Points on a hilly landscape, in no order, each with its height.
From any point a climber takes the steepest step (rise divided by distance) to one of its 3 nearest points. It stops when none of these is higher. Distance is the straight distance between rows; heights are no part of it.
(509) (h 424): [  3  -9 -34 -34   0 -28  -5 -11  -3 -19 -13  -3  10   5   8 -13   9 -25
   5   8  24  25  -1  36]
(1676) (h 533): [  2 -27   7  -1 -10 -14  22 -11  -3  -8   8  -1 -11 -10  -3   4  16   4
  -9   6 -14   5   4  -5]
(1006) (h 627): [ -9  -9 -10   1   5 -23 -20  -4 -15  -9 -17  -8  13   4  -8  -4   0  -8
  -3   8  32  25  -7   9]
(1864) (h 750): [ -8  15  17   5   9  -9 -31  13 -17   4  -5  -4  15  14  -8 -13  -9   2
  -2   3  30   3  -4  -2]
(1223) (h 576): [  7  12  10   3  11  18  10  13   5  17   4   6  -1   4  -6   8   1   8
  -1  -1 -25 -16  -8 -19]
(1147) (h 472): [  9  22  11  12  -1  31 -26   9 -14  20  -6  -4  -1   4   2  -4 -34  -3
  11  -2  -6 -22  -7 -16]
(2014) (h 648): [ -3  -9  -9   6  12 -14 -22  11 -20  -4 -18  -1   4  11 -11 -19 -36 -10
  -8  11  31  -4  -4   3]
(1626) (h 526): [-22  10 -16   3   5 -20 -18 -12 -11  -5 -35 -14  15  14  -5  -3  -2   1
  13  12  39  29 -15  21]
(783) (h 820): [ -4  17  13   6   9   7 -31  13 -24  20 -12  -1   8  12  -6 -20 -23   2
  -4   1  19  -7   1  -3]
(1230) (h 535): [  4   8  -5   9   2  10 -10  22 -12   9  -5   2   0  -2   0  -1 -13  -8
   0   2  -9 -10   3 -15]
(1102) (h 631): [ -2  15 -18  18  15  -6 -28   6 -12   9  -1 -11   7   5  12  -9  -2  -6
  13  -5  10  10 -12  14]
(190) (h 448): [  0 -37   7  -6 -14 -14  14 -12   4 -16  12  -7  -8  -8  -1   6  15  -5
 -18  14  -6   1  12 -13]
(1321) (h 661): [-13   5   4  -3   6  22  25   2  12   8   9   2  -7  -5   1  15  10  12
  11  -1 -19 -11   7 -23]
(1179) (h 217): [  7 -11 -31 -10  -9 -10 -12  -5   1 -14  -5  -1   5   5  20 -16  -5 -14
   3   0  12   3  -2  29]
(49) (h 687): [  9  28  10 -25  18   9  31   4  23   1  19  20  -9   3 -23  20  17  37
   3 -28 -10  -1  -2 -36]
(991) (h 678): [ 19   7  20 -12  17  -6  33   5  13   1  16  20   2  -6 -25  14  25  25
  -3 -14  -7   8  -7 -26]
(1840) (h 616): [ -3  -6  -1  10  -2   8  34  -3  13   3  10   0  -4 -11  -2   6  16  16
  -2  -7 -22 -14   5  -9]
(846) (h 763): [  4  13   7   4   6  11 -26  16 -17  22   3   1   6   3  -5  -9 -15  -3
  -3   2  11 -11  -1  -4]
(521) (h 545): [ 11  35  21   4   7  21  -8  15  -6  27  -1  11   1   9  -8   5  -6  10
   6  -6 -21 -20   1  -9]
(425) (h 123): [  1  21 -12 -15 -21  35  11 -14  32  14 -14  -2 -18   0  21   5 -27 -11
  17  -2 -18 -17  13  -5]
(505) (h 589): [  3  14  23  -3   6  15   4  18  -9  19   4   6  -3   4 -15   3  -7   6
   0   8 -18 -11   1 -19]
(968) (h 265): [ -2 -14 -32 -12 -19 -14  -3  -3  -2 -21  -6  -3   1  -4  15 -15   4 -16
   7   3  13   4  -1  20]
(1052) (h 230): [ 16   9 -29   4 -13  18  -9   5   6   4  -6   4  -7  14  23 -19 -24 -29
  17   3  -7  -8   5   9]
(725) (h 363): [ 10   6  14  18  10 -16 -12  19 -17  14  12  18  19  -9 -22   3  21  -6
 -15  -3  -3   8   2   9]
(268) (h 588): [ -4 -10 -12  19  -2  -8  -6   2  -3 -10   4  -2   7 -12   2  -5  18  -6
 -13  -5   4   4  -1   5]
(533) (h 710): [ 11  16  15 -17  20  10  24  10  15   6  19  10  -1   2 -27  30   6  33
  -2  -6 -13  -8  -1 -23]
(1620) (h 615): [ 12  -3  10  17   7 -15   6   4  -7   7  10  13   8 -12 -10   9  25   5
 -12  -5 -13  -4  -2   8]
(187) (h 450): [ -1 -11 -26  -2  -3 -11 -14   6  -9 -12 -19  -3  -3   2   8 -16 -18 -24
  -7   9  26   8  -1   3]
(1942) (h 80): [ -1 -18 -13 -14 -13  15  21  -6  11   0  -6  -2  -7   0  18  -2  -7  -1
   2  21 -12 -11   4 -15]
(424) (h 677): [ 14  25  14 -20  17  14  33  -5  30  -8  25   9 -21   3 -16  30  22  30
   4 -44  -8  -3  -4 -21]
(271) (h 550): [  2  12   0  14  -5  19  18  -2  19  12   8  13 -13   3  12   5  10   6
  10 -18 -29 -15   1  -5]
(2086) (h 354): [  7 -21   1  -2 -35 -31  18 -31   5 -19  11   9  -4  -7  17   2  25   5
  -9  -8 -13   2   1  34]
(641) (h 186): [  9  12 -12   3 -11  27 -12  -2  -2  11 -22  -5 -16   5   9  -2 -47 -23
  14   8  -6 -18   4 -18]
(1196) (h 551): [ -6  -6 -30  -6   1 -12 -21   1 -10 -17 -21 -12  -7  21  -4 -17 -24 -24
   5  14  51  12  -4  13]
(1962) (h 514): [  8 -29  30   2 -16 -31  15 -12  -8  -5   8  -2  -3  -9 -23  16  21  -1
 -25   5   0  29   4  -3]
(1393) (h 161): [  5 -13 -20  -6 -20  -7  10  -8   7 -17   3   8   0  -7  25 -15   0 -10
   3  -2  -5 -11   1  19]
(1699) (h 484): [-12   0 -27  -4   5 -33 -11 -12   1 -17 -20 -12  14  10   1  -8   3  -5
  17   6  28  34   0  27]
(1717) (h 372): [  3  23  14  21  15  -3 -19   8 -22  16   7  -2  15   2  -3  -8  -1   0
  -6  -6  11   1  -8  13]
(322) (h 496): [ -4  -1 -39 -26   9 -26 -12 -15  -3 -26 -41  -6 -15  22 -17 -19 -16 -18
  17  22  39  24  -9  36]
(224) (h 362): [ 11  15  11  19  14  -4 -16  16 -15  17   5   9  14   2  -1  -1  13   8
 -17 -12 -10  -6  -5  17]
(963) (h 542): [  6 -21  19  12   7 -25   8   3  -7   3   6  13  12  -9 -23   4  19   5
 -18  -3  -7   9  -3  -1]
(305) (h 455): [ -4 -21   1  -4  -8  -6  23  -3   2 -13   3  -1 -10   3   3  -4   8   5
  -7  12 -13  -3   6 -21]
(1569) (h 787): [-24  14  18  -5  12 -23 -10 -10 -11   2 -36  -3  26   8 -24   8  10  13
  12  19  36  37 -13  23]
(1012) (h 540): [ -8  15 -17  10   6 -14 -19  -1 -14  -2 -28 -20   3  15  -2 -13 -10  -4
   4  15  43  15 -12  28]
(1456) (h 439): [ -3 -25  -7   5   3 -19 -12   4 -10   2 -11  -3  18  -9  -4  -5   4 -14
  -9   5  11  18   4   4]
(691) (h 441): [ -3 -19 -19   8 -11 -11   1  -1  -4 -10  10   0   1 -17  16 -10  12  -7
  -2   5  -5   2  -1   5]
(374) (h 607): [  5  14  17  11  16  13  -5  14  -7  22  13  16   8   1 -10  -2  -5   7
  -6   0 -14 -11  -5   0]
(1627) (h 381): [ -8   6  -5 -12 -14  26  27 -15  32  -4  11  -1 -11  -3  21   3  -3   0
   8  -1 -23 -17   6  -3]
(1706) (h 74): [  5 -23  17   3 -18 -27  -3 -25   1 -13   8   3  -6 -15 -11  17  37  13
 -22 -29  -9  27  -1  24]
(284) (h 581): [  4  -1   0  14   8  10  19  -1  15   1   8  11 -13  -1  -2  13  26  20
   1 -24 -26 -11   1   1]
(982) (h 714): [-17   7 -11 -36 -10  23  16 -14  35  -5  16 -16  -9  -5  20  14 -14  22
   7 -12   3  -6  15 -26]
(952) (h 610): [ -9  20  11   0  16  26  26  -7  27   5  22   1 -23  -8   7  21  12  21
   3 -28 -18  -7   2  -9]
(530) (h 691): [  5   8  16   2  18   3  29   0  20  10  18   9 -20   0 -14  21  13  26
  -6 -13 -18  -8  -4 -17]
(1311) (h 423): [  0 -20  10  14   2 -21  -5   0 -13  -6   0   1  13 -17  -6   5  19  -3
 -18   2  -1  18   0   9]
(508) (h 655): [-17 -12  -5  -6   9 -21 -17  -4 -22 -12 -30 -15  15  10 -18  -9 -10  -8
   0  12  44  13  -7   5]
(1043) (h 224): [  2  32  -2  21  -3  26 -11   5   5  19   5   7  -5  -4  11   7  -7 -16
  11 -13 -20 -10   1   5]
(346) (h 644): [ -3   4  -4   8  -2   5   5 -10  11  -1  12   6 -17  -3  16   2  24   5
   1 -18 -26 -20  -2  16]
(1782) (h 657): [ -1  -9   2 -16   1   8  30   2  12  -5   9  -2  -7   2   0  12   6  21
   5   3 -19  -3   7 -19]
(1665) (h 672): [-13  16   3 -20   8  33  20   1  28  -8  35  -3  -7  -6  -1  29   5  26
  12 -19 -14  -7   7 -20]
(637) (h 622): [ -8  16 -17  10  11 -17 -18  -2  -2  -2  -8 -11  10   8   1  -2  12   2
   7   3  22  31  -4  20]
(1347) (h 264): [  2 -25 -13   1 -19 -15  23 -15  10 -18   1  -2  -7  -7  12  -9   4  -5
  -8  11  -8 -17   4   4]
(1022) (h 219): [ -3   7 -15  -1 -15  25  10   1  22  -2 -10  -5 -11   2  24  -1 -24 -14
  23  12 -11 -20  11  -6]
(553) (h 769): [  9 -21  27   6  -5 -34  15 -12   2   0  10  10  -3 -12 -27  11  33  -3
 -30  -6  -7  20  -1   0]
(1108) (h 674): [ -8   0  14  -4  11 -24 -28  10 -21   0 -17 -13  24   5 -18 -12   1  -3
 -11   3  36   9  -1   4]
(762) (h 546): [  5 -16  26   1  -1 -16  26  -4   4  -2  20   1 -12   1 -20  19  29   9
 -19   8 -10   2   5 -10]
(1297) (h 792): [  9 -22  -6 -17 -33 -38   9 -34  13 -19   8   0   2 -23  13 -11  18  -4
 -16  -1  -2  11   5  30]
(1474) (h 382): [  1 -23 -21   2  -4  -7  -9  12 -11  -5  -3  -5   8  -3   2 -16 -11  -9
  -1  13  12   2   8   1]
(1595) (h 671): [ -8   7  -8   5  11  -5 -31   9 -17  -4 -10  -8   9  17  -3 -14 -20  -6
   0   6  19   9   0  -1]
(482) (h 183): [ 14  -4 -33  -6 -11   2  -3  -2   4 -21  -6   6   0   7  20 -21 -16 -29
   8   4   7  -1  -1  24]
(267) (h 602): [-16 -16  13  -4   9 -29 -32   1 -32  -7 -17 -13  20   1 -23  -4  -2 -10
 -14   9  43  19  -3   4]
(1670) (h 525): [ -4   1 -34 -15   7 -18 -14  -9   1 -24 -16  -7   3  13   0 -19  -9 -18
  11  14  32  18 -11  24]
(2041) (h 701): [  1   6   8   4   1  13 -20  15 -23  16 -21  -2  -6  12  -9 -13 -35  -4
  -3   2  13 -14   4 -14]
(78) (h 568): [-10   4  29 -10   8 -24 -22  16 -20   5 -12  -2  29   4 -26  -2  17   1
 -11   3  38  18  -3  13]
(778) (h 46): [ 18 -16  17  17 -11 -35  -6 -22  -5 -11   9  11  13 -16 -22  19  33   8
 -25 -18 -16  18   0  17]
(883) (h 242): [ 19  22 -15  10 -10  29  -9  -2  -2   0  -9  -6  -7   3  20 -12 -32 -25
  20   1  -1  -9   7  -1]
(1796) (h 259): [  7  13   0   7 -12  24 -10   6  -4   9  -2 -10 -10  -3  20  -7 -29 -17
  19  -6 -19 -12   3  -7]
(784) (h 716): [-11  15  -2  13  13  -9 -29   2 -17   3 -16  -9  12  19   0 -21 -13   6
   3   7  38   9  -9   6]
(734) (h 142): [ 18  15  -4   3 -15  38 -16  -7   7  -2 -25 -13 -16   1  14  -3 -46 -25
  17   4   0 -24   6 -11]
(764) (h 696): [  7   2  15 -22  14   8  32   5  11  -8  28   1  -4  -3 -20  17  12  26
  -4  -8  -1  -4  -3 -29]
(726) (h 390): [  0  -5  34  -2   8 -30 -17   7 -17  -2  -7   6  23 -14 -29   3  23  -4
 -21  -4  24  26   4  10]
(435) (h 461): [  0  20   7   7  -6  28 -14  10 -14  18 -13  -3  -8   4   3  -8 -38  -7
   3  10  -1 -19   2 -26]
(1691) (h 609): [ -3 -23 -10   5   0  -2   8   3  -3   0  -1  -8   4  -1   6  -8   3 -10
   0   9  -3  -2   2  -8]
(979) (h 268): [  2 -42 -24  -7 -11 -34  -5   6 -13 -20  -5  -1   6 -11   8  -8   0 -18
  -5   6  16  20   2  12]
(772) (h 570): [  2  16  11   7   3  22   3  10   2   9   3   3   0   3  -2   0  -9   4
   6  -2 -21 -18  -4 -11]
(406) (h 572): [  6  24 -10   9   0  18 -25   2 -15   8 -16  -4  -6  10   7 -18 -37 -13
   0   1  15   0  -9  -2]
(507) (h 722): [  1 -12   3   3  -1   1  15   5   1  -2   7   7  -4  -9  -2   4  20  -3
  -6   7 -15 -11   3 -14]
(1204) (h 831): [ -6  -5  -9   8  -3   6  10   1  -3   3   5   2  -4   0  11  -1   8   1
  -1   3 -15  -8   1   3]
(1611) (h 252): [  9  14 -11  12  -1  20  -4   6  -5   7  -3   0  -8   1  15  -8 -29 -21
  17   6  -5 -13   0  -4]
(1616) (h 587): [  3   8 -23  -4   0   2 -18  -3 -10 -11 -17  -7  -5  20  -2 -22 -32 -19
   8  11  35  15 -12  13]
(1651) (h 490): [ -1 -26 -10   3   4   8   4   7  -2  -5  -7  -5  -5   9   7  -9 -14 -13
  -2   9   1  -8  -2 -17]
(1673) (h 531): [ -8 -30  -5  -5  -1 -19  -3   6 -17  -3 -18  -6   8   8  -5  -4  -7 -17
 -12  12  16   6   1  -7]
(1922) (h 555): [ -1   5  12  12  -2  13  22 -12  23   0  11  18 -21   5  12  11  27  24
   0 -38 -23 -17  -7   1]
(434) (h 327): [  3  12  19   6  -4  32 -17   5  -9   3 -26  -2 -11  10 -10  -5 -54  -6
  10   5   2 -16   0 -27]
(827) (h 109): [  7 -12  -1  -2 -16 -28  -9 -31  -3 -10   8  -1  12 -20  -3  15  31  13
 -17 -22   0  40   3  28]
(1020) (h 582): [ -4   4 -17   2   6 -21 -22   2 -11  -9  -4  -2   8   7   0  -9   3  -8
   5  16  26  21  -2  15]
(1485) (h 586): [ 11   9  25  -1  21   7   3  20  -6  26   5  11   5  -2 -29   8   9   3
  -6   4 -10 -12   5  -9]
(1423) (h 408): [  0 -28   4  -3 -24 -19  22 -14  13 -19  12  -7 -12  -6   8   5  25   5
 -10   4  -9  -5   7   3]
(1805) (h 688): [-16  10   3   1  18 -17 -24   9  -7   2 -15 -11  27  11  -5   0   5   7
  -2   9  29  21  -3  17]
(308) (h 560): [ -4 -10 -19   4   9 -20 -19   1  -7 -14 -23 -12   4  11   1 -16 -11 -14
   6  10  40  23  -2  20]
(568) (h 460): [  3  -8  -9   5 -11 -12 -12 -12  -2  -9   6  11   1 -19  10  -7  31   2
   4 -16  -7   3   5  26]
(908) (h 577): [  5  -6   9   5   0   4  30  -7   3  -6  16   3 -13  -8  -6   5  30  16
  -6  -9 -14  -7 -10  -5]
(737) (h 708): [ -4  -3   6   2  16   5 -12  14 -20  11  -9   0  11  -2 -12  -4 -13  -4
 -10  15   8 -11  -1  -9]
(1375) (h 216): [  6  -5 -32   3  -3  -7 -19  -4  -8 -12  -2   0   8   0  12 -19 -10 -18
  10   0  19   7   3  21]
(164) (h 511): [-13  -8 -24  -9   4 -27 -22  -7  -7 -11 -15 -11  12  -4  -4  -3  15  -5
   6   4  30  38  -3  16]
(617) (h 726): [  4  10  13   7   9   7 -29  21 -18  19   1   5   4   7 -15  -9   3  -4
  -8   6   7 -10  -4  -3]
(1541) (h 611): [-21   9  20  -5  15 -28 -13   2 -19  -5 -21  -9  28  11 -13   1  14  -3
  -1   4  45  34  -8  13]
(335) (h 717): [ -1   7  -3 -34   4  26   7  -3  21 -17  33  -4  -3 -11  -9  30   0  24
   7  -6  -8  11   2 -46]
(1837) (h 557): [ 14 -23  30  -1  10 -19  28   3  -4   2  25  17   1 -10 -30  11  31   7
 -27   5  -8  14   5  -4]
(1889) (h 495): [  3  -6   3  18  -3 -23  -4 -17  -6  -4   5   7   3 -12   3   2  33  14
  -9 -26 -10  13   7  26]
(629) (h 704): [  1  22  10 -26  17  21  21  -3  24  -2  27  12 -12  -2 -17  28  10  34
  12 -24  -4  -1   3 -33]
(790) (h 707): [-17  -7   1 -16  10  15  24   4  18  -5  18  -6 -14   1   2  12   5  14
   4   7 -10  -7   0 -31]
(1537) (h 685): [  3  -8  14 -15  16   6  26  -3   9  -4  24  -4  -7  -2 -15   9  14  22
  -7  -3  -7   0   2 -27]
(1903) (h 608): [ -8  15  11 -25   3  32  -3   2  25   0   3  -7  -9   6  -2  23 -27   4
  19   8  -6  -3  12 -39]
(393) (h 623): [ -5 -18   5  10  -3 -10  27  -7   5  -5  15   6  -7  -8   4  11  20   8
  -4   1 -14  -7   4  -1]
(1713) (h 723): [  2 -18  -8   6   2  -5 -11   4  -3   5   0   4   5 -12  -2  -6   9  -9
  -6   7  -6  -5   6  -4]
(4) (h 275): [  1   8  -6  17  -6  19   2   9  -1  10  -3   2  -1   5  17  -7 -12  -9
  13  -4 -19 -17   0   0]
(1401) (h 543): [ -3   8  16   4   2  17  26 -17  36   3  20   7 -11  -3  19  12  16  25
   5 -29 -28 -14   3  15]
(1031) (h 353): [  0 -42   6   0  -3 -12  12   2  -9  -8  -5  -2   7 -12  -8   0  11 -19
 -17  17   2   8  13  -7]
(1065) (h 583): [  8  -2  18   4   9  -9  19  -5   9   6  16  20  -4 -15 -21  15  21  16
 -14  -6 -12  -1  -1  -5]
(1220) (h 603): [ -6  11   1 -19   9  34  21  -4  19   6  13  -3 -11   0   7  12 -11   8
  12   4 -15  -8   3 -28]
(588) (h 272): [-15  16   0 -34 -13  13  23 -16  44 -15  12 -12  -6  -1  25   3  -9  14
  11 -16 -17 -22  16   7]
(122) (h 350): [ -4 -22 -26  -9  -1 -19 -13  -5  -7 -15  -8  -2   9  -6   6  -8   3 -24
  -6   4  19  16  -1  12]
(115) (h 232): [  7  26   2  23  -4  13 -15   2  -6  20  -6  -2  -8   7  13  -6 -19 -18
   7  -2  -5  -5  -4  -1]
(1631) (h 301): [ -4 -19   1 -18 -20  -8  42 -16  17 -16  12  -9 -13  -2  24  -8  10   7
  -8   7  -7 -10   5  -5]
(276) (h 504): [  8  31  13  14  16  23  13   5  10  22   0  18  -2  10  -5  14   4  15
   4 -14 -31 -10   3  -1]
(83) (h 197): [  2 -26   2   2 -20 -33  -9 -21  -6  -6   3  -6   5 -20  -4   9  25  -2
 -19  -4   0  25   4  15]
(651) (h 471): [  5 -17  -3  19 -12  -2  16 -12  10  -9   6   7  -4  -9   8   4  27  14
  -3 -18 -15  -8   0  28]
(676) (h 810): [-15 -19 -11   1   4 -21 -18   8 -20 -13 -11   1  10  10  -6 -12 -14 -16
 -12   9  35  11 -11   5]
(1442) (h 539): [  2  26   6  11   4  28   9  -2   7  10   2   5 -13   4   1  11 -15  -3
  15  -6 -31 -16   2 -12]
(909) (h 247): [-10 -17   0 -17 -22  15  32 -17  22 -10  11 -13 -14  -1  16   0  -1  12
   6  -1  -2 -10   8 -12]
(330) (h 139): [  2 -13 -21 -10 -17 -35  -9 -15  -3 -21  -1  -2  21 -17   3   4  21   3
  -1   0  16  25  -1  23]
(708) (h 604): [  8  22 -12  13  -1  10 -18   0  -8   9  -1  -3   2  11  15 -14 -17  -7
  17  -2  19   3 -13  12]
(1402) (h 518): [  3 -12  -6   9 -15  -9  21 -11  12  -8   5   9   5 -12  21  -6  18  10
   5  -8 -21  -7  -1  24]
(1351) (h 532): [  8  -2 -23   2   4   3 -15   4  -9  -6 -11  -7  -8   9   7 -20 -34 -27
   6   6  21   2  -7   8]
(292) (h 397): [ -1   3  13  12  10 -17 -18  11 -20  11  -5  -3  21  -2 -12  -1  15  -5
 -16   2   7   8  -4   6]
(168) (h 475): [ -6 -14 -17   3  -1   7 -12   6  -3   0  -7  -1   0   7   6  -9  -6 -15
   4  10  -4  -5   1  -4]
(658) (h 662): [  3  12  -9  18   6   2 -17   6  -9   9   6  -1  10   1   9  -6   1  -1
   5  -6  -9   1  -3  11]
(1406) (h 171): [  5  -9 -19 -11 -15   3  12  -3  21   1  -2   0  -7  -1  26  -7 -12  -6
   9  10 -23 -24   9   5]
(97) (h 569): [ 17  19  23  -2  21  14  20  16   4  22   5  19  -4   5 -20   3   7  10
   3  -4 -21 -11  -1  -9]
(149) (h 699): [  1   0  -5  24  -4   1   3   1   8   1  14   9   0  -2  14   9  16  -1
  -3  -8 -23  -5  -7  11]
(975) (h 548): [ -1 -12 -11  11   1   0 -18  17 -11   3 -17  -6  -2  11  -3 -13 -24 -10
  -2  12  14 -18  -4  -9]
(165) (h 554): [ -8  -9  15  -3   7 -32 -15   9 -22   0  -8  -3  22  -2 -22   2  11  -5
 -14   7  28  22  -1   6]
(46) (h 775): [-11  22  10   5  16  -8 -26   4 -15   4  -9  -8  18  13  -9 -13   2   5
  -2   8  36  12 -14  16]
(2011) (h 500): [ -4   3   9   5  14 -30 -15   6 -14  -3 -10   1  26  -7 -17   3  16  -2
  -5  -1  21  26  -9  19]
(1397) (h 547): [ 11 -15  18  11   1 -10  37 -17  11  -6  11   7 -15  -2 -17  18  29  21
 -12 -16 -24   2  -5   2]
(670) (h 444): [  0  -3  -1   0  -6  24  17   0  16   5   7  -7  -7  -7   9   6  -8   4
   9   4 -25 -12   1 -11]
(1030) (h 85): [ 11 -21   8   6 -31 -33  -8 -31   4  -8  -1   1   4 -14   2  10  31  11
 -22 -30 -13  25  -4  35]
(636) (h 485): [ -9  16   3 -15  -3  32  21 -18  30  -1  21  -7 -12   1  13  20  -7  17
  13  -8 -21  -8  14 -10]
(1544) (h 697): [ -1   0 -11  13   6  -6 -18  10  -6   2   7   4   6  -5  10  -6   4  -7
   4   0  -2   0  -3   8]
(1085) (h 388): [  3 -37  11   5 -18 -24  19 -20  -1   0  14  -3  -8 -18  -2  10  27   6
 -19   7  -9  18   5   3]
(87) (h 308): [ -2  10 -10   0 -16  23  10  -3  17   8   2   2  -7  -3  27  -4 -15  -9
   8  -4 -20 -21   8   6]
(1021) (h 556): [  3 -12   7  23  -3 -13   8 -12  -4   1   8  12   0 -10 -12  11  34  10
 -14  -9 -14   6  -5  12]
(1237) (h 693): [ -5   3  -1  15   2 -13 -28  13 -18   7  -4 -12  13  12  -1 -11  -5  -7
   3   5  20   5 -10   4]
(1785) (h 549): [ -6   1  -4   5  -2 -23 -11 -23  -3  -2 -14 -12  22 -17  -9  11  29   4
  13 -11  12  40  -3  20]
(446) (h 499): [-10  16  -4  -1  -2  27  13  -4  23  10   4   4 -12  -6  21  17  -2   0
  16  -9 -26 -20   2  -5]
(1315) (h 721): [  5 -13  24   4  16  -8  16  15  -6   5  10   8   4  -5 -18   2  18   2
 -16  14 -11 -13  -1 -17]
(2037) (h 468): [  4  13  13  -3   3  27  -1  13  -2  15 -11  -7  -4  17  -9   5 -36   0
  11  15 -15 -15  -1 -24]
(1553) (h 470): [  0 -19 -34 -16   0 -33 -10  -7  -9 -26 -27  -8   7   8  -1  -7  -9 -22
   2  14  42  18  -1  19]
(1046) (h 513): [-11  15 -31  -8  11 -11 -13 -19  -4 -11 -35 -17   0  14   0 -12 -12  -9
  19  20  40  31 -18  28]
(1590) (h 524): [ 21  41  30   2   7  22 -20  29 -19  29   1  18   3   3 -16  -8 -13   9
   0   2  -9 -22   3  -2]
(2024) (h 443): [-17  19  -3 -28 -14  35  20 -19  42  -3  17  -6  -8   0  25  15 -15  10
  14  -9 -12 -12   8 -12]
(1675) (h 562): [ -1  -7   9   4  -3  19  -8  11 -13  12 -16  -5  -9  14  -6  -9 -32   0
  -3  16  -5 -20   3 -25]
(1708) (h 351): [-10  -7   2 -12   6  24  12   2   3   8  -6  -5  -7   7   0   6 -16   2
   8  14  -9 -14  10 -37]
(1867) (h 729): [ -6  15  14 -17  15  21  18   1  21   7  17  -4 -10   6 -15  26  -1  23
   6  -6 -10  -6   2 -24]
(1990) (h 695): [ -9  20  26  -8  15  -3 -31  20 -21  10 -10   0  15  10 -19 -19   1  11
 -17   4  35  -3  -2  12]
(1510) (h 220): [ 19  15 -19  -2 -12  13 -16  10  -3  -5 -14  -3 -13   3  20 -23 -46 -32
   9  -1  11  -9  -3   5]
(1210) (h 404): [ -6 -11  -8   0 -20   7  29  -8  20 -11  11   7  -1  -2  27  -5   2   4
   5   1 -25 -11   1   4]
(5) (h 650): [ -3  -1   8 -15   1  18  21  -9  19  -9  30 -15 -15 -10   3  12  13  28
   4 -10  -5  -3   8 -18]
(1605) (h 656): [  2  -5   6  10  11  -7  10   3  -6   2  12  10   8  -6  -8   4  23  -2
  -8  -1 -19  -3  -2  -5]
(735) (h 571): [ -3 -12   5   1   1   1  -1  14  -8   8  -7   6 -11  -2   4  -1  -6  -4
  -7  10  -9 -11  -3 -12]
(65) (h 748): [ -9   5  20  -3   3  -1 -27  20 -31   6 -14   2   8  12 -11 -24 -28   3
 -16   5  30  -2  -2  -6]
(270) (h 347): [ -2  -4 -12  10 -15  11  19  -6  17   4   5   2  -7  -3  24  -5   5   1
   9  -3 -25 -14   2   5]
(1650) (h 352): [  4 -25  -5  10 -23 -24   6 -15   2  -7   7   0   9 -18   6  -4  27  -1
 -11  -8  -6   4  -2  17]
(1538) (h 395): [ -4   0   9   4  -5  21   6  14   5  15  -3  -5  -6  10   7   4 -22  -8
  13   9 -16 -14  13 -29]
(989) (h 528): [ 10  34  26  -4   7  29 -10  21  -8  24  -4  25  -1   7 -22   7 -15  13
  -4   3 -26 -24   0 -14]
(526) (h 686): [-15   7   6 -33   6  37   2   1  25  -9  19  -6  -7  -1  -5  27 -17  10
  21  -2  -5   5  13 -36]
(2043) (h 394): [  7  22  31 -10   6  18 -15   8 -11  17 -26  -2  -5  15  -9  10 -42  13
   7  16 -14 -28   8 -36]
(1295) (h 593): [  2  -5   6   4  -1   0  22  -9  11 -11   8   3 -11  -7  17   7  18   9
  -2  -9 -21 -12  -7   6]
(1088) (h 625): [ -2  10 -22   5   6  -8 -23   4 -12   0 -14   0  -6  19   6 -15 -16 -12
   6   7  27   7  -9   5]
(392) (h 194): [  3  -6 -30  -9 -19 -26  -7 -22  -6 -24   3   3  11 -12  20 -13  10  -8
  -2   6  12  20  -1  30]
(960) (h 523): [ -2  18  11   5  16  22  21   3  11  11   7  15 -14  -3   1  13  14   0
  10 -14 -25 -12  -4   0]
(1044) (h 630): [ -4 -23   2   4   0 -10  -9  15 -10  -2  -5  -2   3  -2  -7  -6   3 -13
 -11  15   0 -10   2 -13]
(768) (h 534): [-10  18   5  -7   2  22  19  -3  29   8   7  -4  -9   2  15  16  -4   8
  19  -1 -26 -11  10 -11]
(45) (h 566): [ -8  -1  12  -7  16  16  -2  20 -12  23  -8  -2   5   7  -8   3 -16   4
   8  15 -16 -23   5 -22]
(414) (h 501): [ 16  27  20  -1   8  25 -19  14 -14  21  -4  14   1   4 -11  -4 -35   5
   6  11   2 -21   0 -16]
(1911) (h 316): [  7 -21 -13 -11 -36 -30   3 -21   2 -19   0  -5   5 -15   4 -12   9 -13
  -8   1  -4   9  -1  25]
(776) (h 791): [  3   0 -15   6  -1 -11  -5   7  -1   0   5   0   8  -8  24  -9  12 -10
   0 -12  -3   3  -1  20]
(1857) (h 767): [ -7  -5 -10  11  -3 -20  -8  -3 -20  -4   2  -9  17 -13  -3   1  25  -2
  -7  -5  17  25  -5  23]
(609) (h 530): [ -5 -19  -3   2 -11  -2  23  -2  15  -8   5   2  -7  -5  11   0  11   8
   7   4 -17  -7   2  -5]
(710) (h 293): [ -6   4  -3 -19 -23  14  35 -13  26 -13  20  -5 -11  -7  23   1   3  15
   8 -20 -14 -12  -1   6]
(500) (h 225): [ 11  35   1  19   5  21 -29  13  -5  28   3   5  -2   6  10   0 -26  -7
  18 -18  -5  -7  -2   6]
(1479) (h 421): [ -4 -22  12  -2   1  -2  23  -3   2 -12  18 -12 -13  -7  -1   0  19  13
 -16  11 -10  -3   9 -23]
(1788) (h 428): [  1 -22  28   1   4 -34   3  -2 -11  -2   1   6  21 -17 -26  10  16 -10
 -23   9  -3  21   1   3]
(579) (h 573): [  5   8 -10   8  -3  10 -32   8  -4  -3 -14   1   2  17   3 -17 -35  -7
   6   2  31   6  -5   0]
(1125) (h 601): [  4   9 -19   8   6  -1 -22   6  -9   4  -9  -7  -8  15  14 -16 -19 -15
   3   7  24  13  -3  16]
(1201) (h 634): [  0  18   2  16   5  16 -16  13 -13  21   8   3   6   2   3   0 -12   1
   4  -3 -13  -8   0  10]
(1027) (h 331): [ 10 -12 -28   4  -8  11  -8   9  -3  -1  -6   2  -4  10  16 -13 -21 -20
   3  -2   3 -14  -7   3]
(461) (h 754): [ -8  -1   9 -27  12  23  15   5  19  -1  27   3 -15  -6 -11  21   3  19
   5  -7  -1   5   9 -34]
(1244) (h 432): [  5  22  11  -1   6  30  -4  20  -7  17  -7   5  -9   3  -5   9 -26  -8
   3   8 -20 -23  -7 -22]

Call two points neighbours if one is among the 3 nearest of the other. Go from one point of each pair to the other, from neighbour to neighbour, staying as high as possible. Name the lowest point that can't be avoided.
(1857) / (1108) -> (268)
(1569) / (982) -> (636)
(461) / (1204) -> (1065)
(1713) / (783) -> (1201)
(1204) / (553) -> (762)
(776) / (1713) -> (1544)
(1569) / (676) -> (2014)
